A landscape with many peaks, sampled at points; each row gives a point and its height.
A climber steps from a point to the highest of its 2 nearest points, and stops where none of them is higher. Distance is the straight distance between rows; heights are no part of it.
Z28 height 3.72: [ 74 140 102  74  78  97  88 106  53 100 134  75 117 101 102 120  79 105
  70  85 138  91 102 132 118 110]
Z256 height 1.74: [ 53 101  91 130 101 124  89 133  90  92  91  76 109  92 134  99 125  57
 109  98  90  79 103  99 109  58]
Z265 height 1.50: [ 75 112 107 115 100 122 116 131  94 108  95  83 105  91 110 106 108  46
  87  87  72  80  99 114 120  59]
Z244 height 5.52: [154  93  80 118 107 124 133 100  97 121  92 121  87  98  67  91 115 106
 120  97  85  90  92  66 113 102]
Z123 height 0.50: [129  84 120  88 108 115 109  67 118  76  79  91  99  80 112  86 110  97
  52 122  73 101 108 138  76  90]
Z808 height 0.49: [110 104 117  96 100 114 140 106 118 106  90  82 101  96 108  99  98  94
  80 115  72  93  97 141  95  83]
Z354 height 2.18: [120  76  65 135  96 120 112  60 123  79  68 118  62 123  99 105 125 150
 142 116  98 111 102  85 108 115]
Z221 height 2.06: [111  95  79 113 115  72  99  88 117  92 103 120 102 128  94 103 105 132
 142 108 116 125  96  63  97 119]
Z525 height 2.11: [130  73  97  92 108  87 114  71 115  99 103 121  71  84  64  85  90 148
 119 122 114 107  96  81  61 129]
Z491 height 0.97: [131  82  67  87 105 120  93  49  97 101 122 105  90 102 128 107 115 115
 122 103  93 107 104  69  68 111]
Z502 height 3.27: [108  78 109  99  97 131  88  84 130 100  69  90  74  72  87  67  86 136
  95  90  42  89 106  81  75 117]
Z188 height 3.09: [ 78 120 100 108  88 110  77  89 108  79 115  90  91  99 132 113  97 127
 120  92  98  97 100  96  85  85]
Z843 height 2.79: [146  71  75 106 102  95 127  76  97 113  91 135  70  87  65 100 105 152
 124 106 118 105  90  75  99 128]
Z52 height 3.95: [ 55 120  79 108 113  65  62 118  68 101 145  68 111 111 103 107  98  73
 102 100 150 118 111  86 133 101]
Z148 height 2.19: [100 106 134  80  89 107 128  98 106 105 108  93  93  63  66 107  71 132
  71 118  95  91  85 150  71 103]
Z482 height 3.66: [ 67 102 125 109 108  79  77 121 110 109  93 104 109 102  77  99  72 125
 117  77 100 104 103  86 104 105]
Z356 height 3.10: [ 78  90 103 111  81 128  60  83  88  93  63  95 101  93 145  78 111  74
  72  66  74  79 114 102 101  98]
Z445 height 4.21: [ 52 103  94 113  98  94  51 106  76  86  94  93 118  99 131 100 109  67
  95  75 112 100 106  88 112  88]
Z910 height 1.95: [ 69 104  78 121  94 124  91 114  93  80 109  79 108 111 134 106 130  75
 131 119 104  89 103  86  95  68]
Z483 height 3.70: [ 54 129 120 112  81  71  49 100 110  67 103 104 112 110 123 115  97 113
  99  83 112 108 107 108 100  88]
Z764 height 3.69: [ 67 120  90  99  89  60  68 108  65  90 127  92 121 118 120 120 104  73
  83 100 157 111 107 114 114  89]
Z989 height 1.21: [ 97  85 122  98 116  93 107 113 137 110  69  99  94  97  73  79  86 125
 103 100  79  94  98  92  87 111]
Z333 height 4.22: [ 73 113  94  80  99  70  82 119  65 111 137  81 109 109  82 115  77  87
  89  89 140 106 112  95 134 115]
Z228 height 3.94: [ 59 102  69 115 118  98  52 107  69 100 117  88 110  95 106 100 113  70
 122  85 121 106 113  65 113  96]
Z420 height 4.44: [ 73  94  87 123  99 143  76 108 104  86  89  89  95 100 108  90 104 117
 137  77  69  94 104  70 109  94]
Z518 height 2.89: [101  90 113 100  95 122  81 104 107 113  71 110 104  91 116  75  96  69
  70  69  57  88 109  98 112  93]
Z593 height 3.28: [107 103 104 114 109 123 101 118 104 121  86 111 101  92  91  83  96  47
  88  78  61  83 109  77 122  80]
Z838 height 0.81: [119 123 133 100  95 115 133 115 105 120  84  97 102  77  88  98  95  72
  51  95  78  78  96 151  98  84]
Z994 height 4.83: [113 112  99  65 105  72 105 109  80 116 136 102 114 111  78 109  76 102
  96 108 135 117 104  97 120 113]
Z501 height 0.69: [ 97  88 100 122 107 128 115 102 148  93  58  74  75 121  90  92 102 125
 123 124  56 100 103  98 102  95]
Z453 height 1.17: [122  86  88 111  90 142  99  57 116  74 107  81  59  94 133 104 102 138
 114 115  70  97 107  88  72 101]
Z109 height 2.62: [101 105  62 102 102  94 120 112  66 112 151  75 103 121 106 118 114  89
 129 115 133 103  96  85 120  97]
Z37 height 1.96: [122  91  85 128  87 147 118  81  99 100  98  98  53  77  92 110 100 158
 124  90  92  82  97  89 109 108]
Z497 height 3.96: [150  87 101 103 120 111 126  99 117 116  97 123  79  76  59  69 104  97
 101 113  70  91  98  69  93 113]
Z536 height 0.79: [142  80 109  75 109  91 121  80 112  86  87 109 118  94 104  94 108  81
  70 131  82 112 107 122  75 100]
Z999 height 1.56: [120  97  97  99  99 123 115  91  88 110 120  95  81  80  94 109  94 133
 116  92  96  84 106  90 101 103]
Z832 height 5.67: [ 85 104  95  92  72 126  56  76  80  94 113  97 103  75 141  92  95 104
  88  72  86  79 118  84  79  99]
Z484 height 3.48: [ 96 103 136  86 111  84 149 138 137 131  96  96  89  83  53  85  88  98
  87 132  97  95  67 136  80 110]
Z621 height 3.97: [127 104  91 119 111 123 121 124 103 123  91 115  93  94  66  80 117  72
 111  92  69  86  98  60 132  86]
Z604 height 4.40: [ 63 105  99 129  92 124 109 119 111  85 108  63  92 104 109 119 102 128
 140  96  99  88  98 108 112  73]
Z289 height 3.74: [ 97 101  90 128  95 119 115  96 110  87 114  87  76 105  99 128  99 153
 144 104 114 100  89  94 106  87]
Z19 height 6.12: [ 85  91 105 115 105  76  79 124  99 104  89 104 127 120 108 106 114  44
  89  88 114 121  94 115 136  84]
Z890 height 2.46: [105 108  81  87 104  70  79  72 104  91 137 120 101 121 105 119  96 134
 132  97 125 121 105  73  90 113]
Z291 height 2.88: [125  79 107  93 100 137 115  79 116  99  98  82  70  66  87  88  85 144
  95 106  70  82 100 101  77 102]
Z395 height 1.25: [124  91  96  81 102 114 102  65  99  91 129 106  91  83 112 101  89 129
 101 109  94 102 107  89  74 102]
Z225 height 4.59: [ 69 114  76 101  86 110  63 112  53 106 125  74 102  79 120 103 100  59
  89  96 126  63 113  85 102  89]
Z370 height 4.00: [ 71  93 104 117 105 110  79 117 108 112  86  99 105 104  86  82  93 107
 126  67  80  96 103  71 121  88]
Z537 height 3.40: [ 47 118 109 121  80 110  58  99 121  71  91  87 104 104 134  97 102 114
 115  80  86  99 111 103  93  83]
Z173 height 5.06: [ 80  97  86 102  84 129  61 101  69 108 111  89 101  78 124  93 100  72
 100  73  88  66 109  79 105  94]
Z556 height 3.64: [ 85 103  80 113 113  79  72 108  84 103 120  93 110 114  89 101 103 102
 135  94 123 122 107  62 123 106]
Z332 height 4.81: [110  90 118  78 111  57 106  84 128  85  93 117 110 109 107 102  97 113
  94 131 111 130  97 111  67 112]
Z691 height 1.05: [103  87  96  93 106  83  98  94 107  87  84 109 127 129 133  96 121  58
  91 107  98 119 102 108 103  94]
Z856 height 1.57: [120  74  89 108 119  76 130 107 120 107  91 115  99 126  85  92 106 117
 135 122  99 123  93  81 103 117]
Z352 height 3.39: [ 67  93  89 109  97 123  60  96 113  80  64  94 108 115 136  86 111  69
 105  83  67  93 118  84 102  95]
Z835 height 2.67: [116 135 117  63  95  91 116 121  68 136 122 107 104  85  55 104  69  73
  47  92 117  89  99 126 132 115]
Z468 height 4.32: [102 108 131  81 100  78 133 125 112 120  96 106 113  92  71 100  82  99
  75 115 108 102  85 141  96 101]
Z599 height 3.29: [ 84  93 121  88 113  66 107 137 116 127  99 104 108 102  63  93  78 124
 116  98 114 105  89  93 111 119]
Z830 height 2.34: [117 123 109  96  81  92  81  82  45  88  89 109 113 122 128 119 121  78
  51  83 143  96  86 133  86 111]
Z967 height 3.02: [122 118 117  99 106 123 143 124 107 131 113 107  81  75  53  92  80 106
  94  98  70  74  91  97 104  95]
Z20 height 1.63: [141  95 111  52 112  85 129  90  96 111 126 121 107  74  60  89  90  79
  66 139 110 115  87 111  68 118]
Z3 height 2.80: [103  95 121  87 114  81 147 134 123 123 105 100  91  94  57  90  80 121
 114 125 106 107  75 100  96 114]
Z230 height 1.16: [121 115 111 105  95 129 121 109  94 105  94 103 102  86 114  97 111  50
  65  97  70  69 107 119 101  71]
Z140 height 4.48: [123  96 106  82 103  75 132  92 126  96 124 108 103 112  91 112  96 126
 116 138 119 133  84 104  84 109]
Z428 height 1.40: [ 98  85 133  85 118  72  89 102 126  96  62 117 107  84  80  79  84 111
  78 108  89 102  99 106  71 124]
Z577 height 1.69: [120  72 117  76 122  75 108  90 125 103  84 128  94  81  69  71  88 119
 104 124  96 112  97  85  64 132]
Z419 height 4.63: [ 65 110 105 128  86  97  75 105  86  82  70  99 119 114 137 111 116  68
  84  85 112 101 104 125 105  80]
Z623 height 5.10: [ 86 105 119  83  82  98  64  86  88 102  98 105 107  80 119 102  84 114
  75  63  97  84 110 102  89 106]
Z863 height 1.70: [111  81  66 118  98 133  91  67 115  78  85 103  76 123 111  94 120 127
 133 103  78 109 105  64  98 109]
Z345 height 1.18: [138  85 112  58 102  73 119  76 106  90  98 121 114  81  81  93 108  86
  63 143 112 117  91 138  60 111]
Z322 height 4.11: [ 74 122 129 106  87  70  55  88 127  70  63 120 109 111 111  96  84 119
  85  78 100 107 103 125  91 101]
Z18 height 1.41: [ 93  85  82 106  86 141  79  64 116  75  87  87  78 113 143  82 105 112
 118  98  65  91 114  76  81  98]
Z170 height 3.63: [ 83  92 117 108 100 127  83 101 125 103  69  95  96  92  91  68  82 112
 102  77  53  80 107  84 109 107]
Z278 height 2.75: [113 130 120  95  80  65  79  81  69  79  89 124 117 130 112 117 111  99
  61  89 155 122  87 143  85 112]
Z877 height 3.88: [138  84  62 114  98 106 121  89  84 119 102 119  86 100  74 109 124 122
 138  98 115  99  98  79 116 109]
Z46 height 3.67: [115 114 114 111 111 100 121 143 106 137 117 102  94  93  50  99  82  81
  93  84  89  82  92  84 131  88]
Z456 height 0.96: [109  84 113 114 111 108 125 113 135  97  71  98  69 104  69  92  93 147
 129 119  77 101  88  98  88 113]
Z116 height 5.43: [107  98 119  83 104  76 112 112 101 105  83 104 120  98 107 109  99  89
  74  98 111 112  90 138 109  99]
Z312 height 5.12: [ 82  97  81 146  95 138  98 119  93  98  96  76  84  93  91 102 116 122
 151  82  93  85  98  83 125  81]
Z461 height 2.56: [109 113 129  88 106 127 133 108 108 124 107  88  83  57  58 102  65 127
  84  98  69  71  96 126  80  98]
Z65 height 1.98: [110 106  83  87  90  82  87  73  64  86 100 111 122 121 147 111 128  50
  69  96 127  99 108 121  84 108]
Z426 height 1.09: [124  78  89  89 119  84 114 101 113 105  93 112 118 117 105  89 111  71
 117 110  91 121 107  79 107 107]
Z124 height 4.29: [ 97 105 111 101 109  78 103 144  90 134 109  99 110 102  68  98  81  59
  92  88 107 108 100  89 148  87]
Z2 height 2.98: [111  87  73 128  93 104 125  92 111  86  96 106  74 119  88 121 123 152
 155 112 122 121  90  90 112 104]
Z114 height 5.04: [ 96  91  97 104 106  80 104 137  81 124 107 111 109 110  94 101 102  26
  77  92 115 117 101 102 146  94]
Z943 height 6.18: [115 104  95  58  96  73 122  85  90 104 142 116 109 111  81 123  79 128
 113 123 133 126  90  97  91 121]
Z869 height 0.47: [ 87  91 116 116 115  96 129 122 151  92  69  82  98 121 100 101  96 113
 107 125  68 112  94 121 100  94]
Z22 height 5.25: [ 81  98 103 124 101  77  78 120  67  95  67 100 113 125 125 113 127  44
  77  79 135 116  95 136 126  83]
Z825 height 2.25: [ 79 109  63 111  98  96 116 122  81  96 131  69 116 115 134 115 123  68
 130 127 126 103  92  98 105  74]
Z555 height 4.60: [ 86 123 123 105  80  84  56  86  88  81  80 110 110 107 126 100  97 113
  65  60 105  94 102 129  94 102]
Z738 height 3.20: [ 95 133 111  72  84 100 107 119  53 122 128  87 115  96  88 115  86  68
  52  92 130  89  99 149 131 107]
Z449 height 2.41: [138  80  89 116  98 145 123  82 112 103  79 100  54  75  66  84  98 146
 117 109  67  80  98  83  99 113]
Z598 height 1.64: [117 103  75  80 110  98 113  82  73 106 122 107 120 106 148 111 127  45
  88 108 106 104 106  96  88  95]
Z439 height 3.26: [ 95 117 100  81  90  51  80  94  81  89 108 118 129 122 120 114 105  89
  78 101 140 121 100 124  98 106]
Z416 height 0.24: [ 98  94 129  92 106  96 147 112 140 104  81  76  90 104  93 106  90 125
  89 131  78  96  84 139  84 100]
Z203 height 1.34: [108  95  78  89 106  84 112  79 106  88 117 103 118 124 145 114 121  83
 109 112 106 112 108  94  89  98]
Z848 height 6.19: [105 104 121  93  96  62  98  88 114  78  67 119 124 126 116  99 109  98
  74 107 105 121  94 135  83 102]
Z759 height 2.14: [134 110 115  60 102  94 128 105  79 126 124 124 108  76  63  94  83  73
  52 114 103  98 100 110 102 115]
Z779 height 3.11: [101  99  69 120  98 109 114 107  90  93 133  91  98 110 107 122 110 120
 145 107 127 105  95  80 110  91]
Z756 height 4.18: [ 84 118  88  82  90 102  84 103  62 102 138  81 111  90 126 117  93  89
  89  92 127  79 110 104 107  97]
Z157 height 2.78: [ 85 111  95  91  93  88  71  70 100  83 125 113 113 106 128 114  92 119
 104  88 114 113 110  87  90 101]
Z500 height 3.68: [ 65  94  72 109 108 109  54  88 100  85  96  99 108 120 122  88 113  88
 127  86  99 109 115  65 100  94]

For each start below, name the point where the climber stops.
Z356 => Z19
Z691 => Z943
Z999 => Z312
Z123 => Z832
Z856 => Z832
Z869 => Z244
